Points on a hilly landscape, in no order, each with its height.
From any point a climber takes the steepest step (rise divided by distance) to one of its 2 nearest points. It stops when none of these is higher. Distance is the straight distance between rows; heights are no part of it.
k_971 h=92:  -5  34 -29  12  24 -63  12  -9  -2  17 -72  16 -35 -74  64  49  33  18 -56  18   6 -56 -18 -20 -26 -26  17  -1 -39
k_990 h=370:  50  19 -27   6  18  13  -6  18   6  24 -37  44 -58 -22  32  41  21 -20 -44   2   6 -58  -8 -54 -22 -20  37 -29 -24
k_995 h=702:  18 -36  26 -32  -9  60 -34 -10  27  11  65   5  25  27 -64  16  -6 -10  25   7 -35   2  14  -2  66   7  25  17  19
k_542 h=265:   8 -14  18 -11 -25  55 -29   4  47  15 -22  21 -43 -14  -2  66 -13  20 -11 -23 -20  -5 -24 -26  21  13  38  21   1
k_947 h=397: -40  15  -5  -4 -20  28   5  -6 -31   4  63 -31  30  39   4 -99 -15  -5  54 -23 -11  34  -1  29   4  24 -15 -11   0
k_621 h=439:  -8  14   1  34   9 -48  16  -2 -25 -16   9 -18   1  -5  82 -10 -14  -6  15 -25  43  42 -17 -14  -8  24 -40  37 -18
k_556 h=325:  43  -9 -20   4  12  -5 -20 -16 -20   1 -48  -1  15 -99  20  34  38 -38  41  54  56 -52  -2 -53 -18 -10 -16 -16 -57
k_511 h=735:   3   7 -27  -1  -3  -5  35   2 -18   2 -40 -27 -23 -49  13  13  13  47 -14  20  28  21  -8  18 -19  14 -27 -25 -27
k_460 h=713:   4 -18 -35 -15  -9   1 -36 -52 -21  18  24 -13 -12 -51  46  46 -18  -5  36   6  43   4 -54 -41  17  21 -41   5 -83
k_128 h=302: -16   4 -21  -1 -10 -21  22 -10 -34 -10  30 -36  47  44 -45 -51   9  -6  46  92   6  30  27  27  25 -16 -57 -13  42
k_730 h=633: -25 -38 -21 -17   0 -16 -26 -50 -22 -34  55 -23  23 -43  37  12 -20  13  53  17  45  44 -31 -43  32  -5 -72  40 -64
k_315 h=119:  10 -54  11  29 -32  58   1  36  21 -53 -10  11 -29  16 -65 -34  64  34 -37  20 -39  23  19  65   3 -22  26  -3  31
k_589 h=487: -16 -25 -23  -3 -13 -17  19 -23   1 -23  27 -11   2  -6  46  13 -34  15   4 -53  26   9   5  20  17  19 -34  29 -24
k_307 h=355: -39 -17   0 -27 -12  27 -20 -18  -8   0  96 -24  48  37 -35 -77 -12 -11  62 -54 -17   2  20  47  18  13  -9   2  -9
k_719 h=371:  43  11  -8  -7  42  10 -68 -26 -17  26  33  22   2  -2  47  22 -22 -69  33  17  58   8 -43 -92  23  47 -18  15 -20
k_811 h=206: -13 -53  12  24 -32  47  11  26  21 -64  20 -10  -3  61 -46 -58  50  29 -12 -37 -44 -14  50 100  -4 -24  18  13  48
k_102 h=414:  31  36  25   0  15  -5 -20  -9 -12  -1 -10  13   5 -66  25   2  22 -27  33  26  31  -3 -27 -51 -16  11 -24   8 -53
k_352 h=388:  -2  18  23   4  52  -3 -62 -19 -44  37  42  -1  26  19  44 -24 -27 -86  56  12  48  50 -31 -78   9  29 -28   8  -5
k_649 h=350:  34  32  19  17  52 -14 -49 -12   8  44  17  46   4  13  38  31 -37 -53  21 -13  25  -6 -45 -75   0  54  12  20  -7
k_727 h=609:   8  -7 -45 -17  -7   8 -13 -29 -22  17   5  21 -45 -50  59  35 -19   1  -8 -25  33 -45 -18 -37  -5  20 -20  -4 -94
k_104 h=328:  36  47   9 -11  25  -7 -27   9 -27  27  28  26  -2  38  14 -20 -10 -64   0  -7   5 -56  19 -47 -29  -5  17 -10 -19
k_518 h=291: -12  18 -36  -4 -35 -38  20  -3  15  29 -72   3 -19 -16 -62  70  12  54 -43  67 -18 -21 -17  52 -21 -58  28 -49  32
k_761 h=191:   0 -30 -14 -24  22  -5 -33 -28  26  20  45  -7  19  25  24  29 -61 -10  32 -61  20  14   4 -23  47  37 -10  -1  30
k_929 h=179: -14 -70  -8 -30  28  41 -31 -24   8   5  71  -9  22  41 -12 -17 -52 -12  32 -49  -7  24  20  -8  53  21 -13  18  30
k_520 h=539:   9 -52 -20 -24 -40  49  21   4  22   3 -17 -17 -36 -13 -62  21   8  59 -22  28  -4  32   9  25  24   7   3  -8  -7
k_582 h=304:  40   3 -17 -24 -15  51 -16  12  17  23  -8  32 -34  -6   5  50  10 -19 -25  10  -8 -33  18 -43  -5  -7  31 -17 -15
k_741 h=153:  11 -58  -6 -24  -1  52  -8 -19   8   9  -9 -19   5 -65 -25  33  -4  17  41  30  27  25  -7 -33  46  38 -25   8 -20
k_491 h=557: -34 -62 -41 -30 -25 -21  -3 -55   4  -7  38 -23   6 -44  27  31 -37  55  20 -21  34  30 -16   6  46   4 -58  22 -49
k_23 h=88:  -9 -64 -18 -31 -16  16  29 -23  11 -18  40 -17  25  21 -60  -7 -15  41   8  38 -11  -2  35  54  46 -38 -25   7  28
k_856 h=278:  -4  69  10  28  26 -61  12  20  16  11 -24   4  -7   1  48   1  -5  -8 -22 -58   7 -14 -19 -22 -37  24  12   3   2
k_991 h=181:   8  26  -9   2 -19 -10  20  28  -9  -4   6  -1 -10  27 -17 -17  18   2 -41 -76 -31 -32  28  45 -65  -1  24 -47  10
k_470 h=577:  22 -25 -13 -35 -25  74  -6  19  12  13  30  -5 -13  22 -84 -14  10  12   0  27 -31  17  23  13  20   2  12   2  14
k_323 h=136: -20 -69  -4  13 -26  17  25  -2  16 -52  18 -12  15  52 -55 -33   9  28  -4   6 -17  -9  45  76  21 -26 -16  10  34
k_356 h=87: -18  36 -25  -2  17 -48   0 -12  21  56 -69  23 -21 -58  40  68 -10  24 -21  34  -2 -53 -25 -26 -13 -25  44 -25   0
k_438 h=705: -33 -31  14   9 -10 -22  21  13  72 -24  -1 -12  30  35 -40  14 -29  51 -10 -35 -39  15  23  63  22 -18   5  15  74
k_871 h=457:  44  19  22  41  33 -53  26  13 -30 -37 -62   4 -17 -33  41  -1  59 -27 -45  53  17 -10   4 -33 -44 -15  -5   1   3
k_728 h=298:  26  32  12  48  33 -62  11  38 -16 -31 -75  17 -35 -30  24   8  72  -6 -84  12   7 -12  -4  -5 -63 -43  32 -12  16
k_311 h=171:   4  48   4   9  29 -56  19  28  -1   3 -58  36 -34 -72  32  40  71  16 -81  -6 -15 -28 -19 -15 -52 -35  47 -30 -32
k_655 h=459: -14   7  -1  38  10 -45  38  12   2 -31 -23 -20  17   6  29  -3  -3  24   4   0  15  46 -10  23   4  23 -38  24  44
k_200 h=424: -27  55   4  14 -16 -46  22  -4 -50 -24  19 -29  -4 -15  25 -64  46 -11  -4  21   3   0   9   8 -52 -31 -29  -4 -58
k_629 h=209:  -9   2 -27  -5  12 -40 -23 -24  15  40   8   0  10 -13  35  58 -54  -2  15 -14  24  -3 -31 -46  31  35  -8   8  -3
k_426 h=203:   2  38  -2   0  14 -32 -18   2  37  44 -25  39  -2  17  37  66 -34  -9 -16 -36 -21 -38 -15 -33  -2  -4  44  -4  17
k_800 h=458: -39 -15 -24 -29 -52   2  20  -2   9  45 -71   2 -44 -26 -60  56  15  90 -50  17 -34  -6 -17  58 -12 -20  37 -54  -1
k_150 h=269: -20  -6   3  11 -16  20  13  -9 -42 -38  10 -27   9   7 -41 -70  42  -3  24  81  11  35   4  39   0 -11 -38  -6   6
k_706 h=299: -22  14   5 -12 -38  34 -28 -14 -18  -6  83   0  28  40   3 -68 -22 -27  35 -99 -10 -37  18  45 -23  20  13  -2 -14
k_212 h=483:  33  17 -25  -5   9   4  -8   7 -11   9 -17  31 -46 -47  63   9  17  -6 -45 -24  32 -40  -4 -52 -39   1   4 -16 -67
k_70 h=471:   9  31  -5 -12  -8  37   6  26 -28   4  16 -15   0  11 -25 -47   9  -4   5  23  -7  15  10 -15  -8  16  -2 -30 -26
k_292 h=482:  18 -65 -18   0 -24  14  15  -9  28 -31 -28   2 -25   6  10  60 -31  22 -34  14 -12  -6  23  13  39 -40  11  16  33
k_100 h=218:  21  46  22  26  19 -15   6  41 -22  -2 -20   8  16  60 -33 -66  28 -31 -23  52 -28 -20  15  22 -48 -28  22 -17  44
k_613 h=182: -10 -37  45  21  -6  66   0   5   3 -48 -15 -19   9 -57  -2 -53  21  -9  32  30   8  63 -21 -15  26  44 -17  41 -17
k_658 h=396:  17  19 -10 -18  -9  35 -25   5 -16  21  56   6   2  37 -22 -34 -11 -46   1 -18 -18 -24  32  -5 -20  -1  22 -21 -18
k_485 h=240: -16  35 -12  -1  10 -29  13   3  17  47  -5  -3  -4  -5  23  23 -37  27 -19 -39   3  -6 -21 -12  -7  23   8 -18   7
k_697 h=43: -21   3 -30 -12 -44   3   5  25  21  50 -64  27 -58  -7  -3  55  14  31 -72 -57 -45 -29  -5  36 -44 -33  68 -48  -6
k_29 h=168:  24 -42  13  -6  -6  71 -10 -16  -6  -9 -17 -23 -12 -82   7 -14  13 -16  56  27  38  50 -16 -57   7  51 -22  22 -35
k_735 h=533: -24   6  15  32  -6 -57  40  20  38 -24 -39  -9  21  23  -4  16 -22  26 -11 -21 -12   9  -1  40 -14  -3  10   6  75
k_666 h=233: -21  -8  42  41 -15  20  10  23 -12 -61 -12  -8   8   3 -38 -74  64   9  13  53 -28  41  -9  45  11   2 -12  17   6
k_915 h=558: -22  28 -14   0 -29 -24  43  -5 -33 -19   4 -24 -21 -33  22 -15  16  28 -26 -24   4  12  -8  24 -16  -5 -48 -12 -61
k_994 h=359:   0  26  28  -7  55 -31  -1  -9 -21  40  -2 -23  57  59 -30  23 -37 -25  37  46   5  45  -5 -10  28  13 -11  13  64
k_742 h=246: -14  33   9   9 -14   4   6   9 -18 -13  44 -12  16  36   7 -57   8 -18  -1 -99 -16 -38  31  37 -53   3   5 -36  -2
k_288 h=167:  -9  44 -21 -20 -15 -50  -4  -5  23  29 -38  28  -4 -14 -15  73  -4  29 -29  36 -27 -53   7  12 -16 -51  39 -41  10
k_186 h=165:  -8 -50 -33 -28   6  26   0 -25 -10   4  52 -29  32  35 -13 -24 -37   8  45  -2   6  47  34   7  45  16 -50   9  10
k_850 h=732: -25 -20  -6 -30 -42  35  22  -1  35  26 -35 -10 -25 -47 -64  57   8  71  -3  12 -22  10 -13  22  27   7  33 -26 -21
k_953 h=490:  20  11  43  13   0   0 -22  -3  -6 -24   2  14  12  -5  24   5  -9 -12  19  -1  -3  -5 -15 -26  21  16  -9  28 -13
k_696 h=555:  -4 -67   6   0  -7  25   8  14  58 -29  -1   4   7  21 -25  30 -29  35 -15  -9 -26  13  26  32  52 -14  19  26  57
k_373 h=380:   7  56   7  11  51 -42   9   9 -10  30   1 -19  24  15  24  10 -36 -28  27  13  21  31 -22 -20  -5  20 -22   8  33
k_399 h=333:  -7  32  21  -7  18 -18   9   6 -35  33  19 -17  64  62 -55 -36   1 -31  44  63 -16  21  19  14  19 -15 -14 -12  45
k_40 h=201: -29 -50  53   1   3  66  -2   9  18 -50   4  -7   8   1 -37 -71  34  18  22  57 -23  61   3  28  45   9  -5  58   4
k_105 h=256:  36  63  -3  -9  53 -24  11  32  -5  32  -6  31   2   1  12 -13  -1 -43 -33  25  17 -25  19 -43 -47 -24  33 -37  -7
k_72 h=297: -10 -37  42  29 -13  19   9   5   5 -68   6   7  31  61 -14 -68  12 -20   9 -52 -31 -14  47  73   8 -19  20  33  67
k_893 h=318:  20  63   1   7  59 -51 -20   3  22  34  -9  35  -2 -14  72  21 -26 -27  -2 -35  42 -21 -52 -57 -26  32   4  21 -18
k_463 h=196:  24  75  35  15  48 -35   2  31 -30  21  -9  34   6  40 -11 -38  29 -68 -32  39 -13  -9  19 -22 -53 -40  31 -12  43
k_73 h=481:  11 -23 -14  19 -26   3  15   3   1 -20 -63  19 -47  -4  13  75   0  13 -55  -1 -19 -43   3  -3  -7 -50  24  -6   4
k_60 h=223: -17 -65  18 -36 -37  32 -28 -24  58   9  13  20 -23 -43 -15  56 -21  50  -2 -27 -25 -15 -21  -2  62  18  34  22 -29
k_258 h=643:  25  11  17  27  -6 -13  10  10   5 -29 -68   9 -21 -31  17  34  29  -4 -24  29   6 -26  -5 -30  -9 -25  -3  14 -10
k_595 h=404: -15  15  22   1  40 -29 -30 -12 -10  28  43 -17  41  27  35 -18 -40 -42  52 -23  38  48 -28 -40   7  36 -31  29  -3
k_609 h=102:  -4  -9 -18 -26 -40  17  14  31  10   6 -25   4 -48  14 -50  19  17  29 -60 -72 -43 -19  21  41 -35 -17  55 -39  -1
k_115 h=369:  -9 -43  41  30  13  -9  16 -11  25 -42  11   0  38  74  17 -14 -28 -39  29 -65  -5 -20  32  52   8   3  -5  34  70
k_209 h=152:  18 -32 -24 -16   6  45   6  -8  -7  11  19 -15   9   5 -11  -3 -35   3  26  33  28  34   5 -28  36  19 -37  -6  19
k_591 h=422:  11 -17  44  21   6 -16   0  -6   9 -33   9  14  26  44  10  -4 -29 -28  14 -37 -13 -11   8  11  17   6   5  53  19
k_165 h=425:  -33   35    3  -13  -18   49    8   32  -23   19   41  -22   -2   19  -25 -104   16   -1   27   -4   -8   37   -8    5  -23   32  -14  -23  -15
k_680 h=301: -11  62  13  18   4 -49  29  11 -44 -21   7 -10  25  18 -30 -74  45 -15 -17  58 -22 -26  10  28 -46 -47  -3  -9   0

Call two points neighbours if one is among the 2 nearest of the other. Go from one point of each pair to the other, from neighbour to neighbour, staying as high as possible. Name the lowest point that can't be avoided.
k_70 and k_595: k_929
k_511 and k_953: k_556
k_70 and k_850: k_463
k_995 and k_258: k_60
k_258 and k_460: k_621
k_438 and k_258: k_73
k_850 and k_995: k_520

Where does a climber stop that starts at each point below?
k_542: k_460
k_761: k_595
k_315: k_953
k_609: k_70
k_323: k_953
k_40: k_595
k_426: k_595
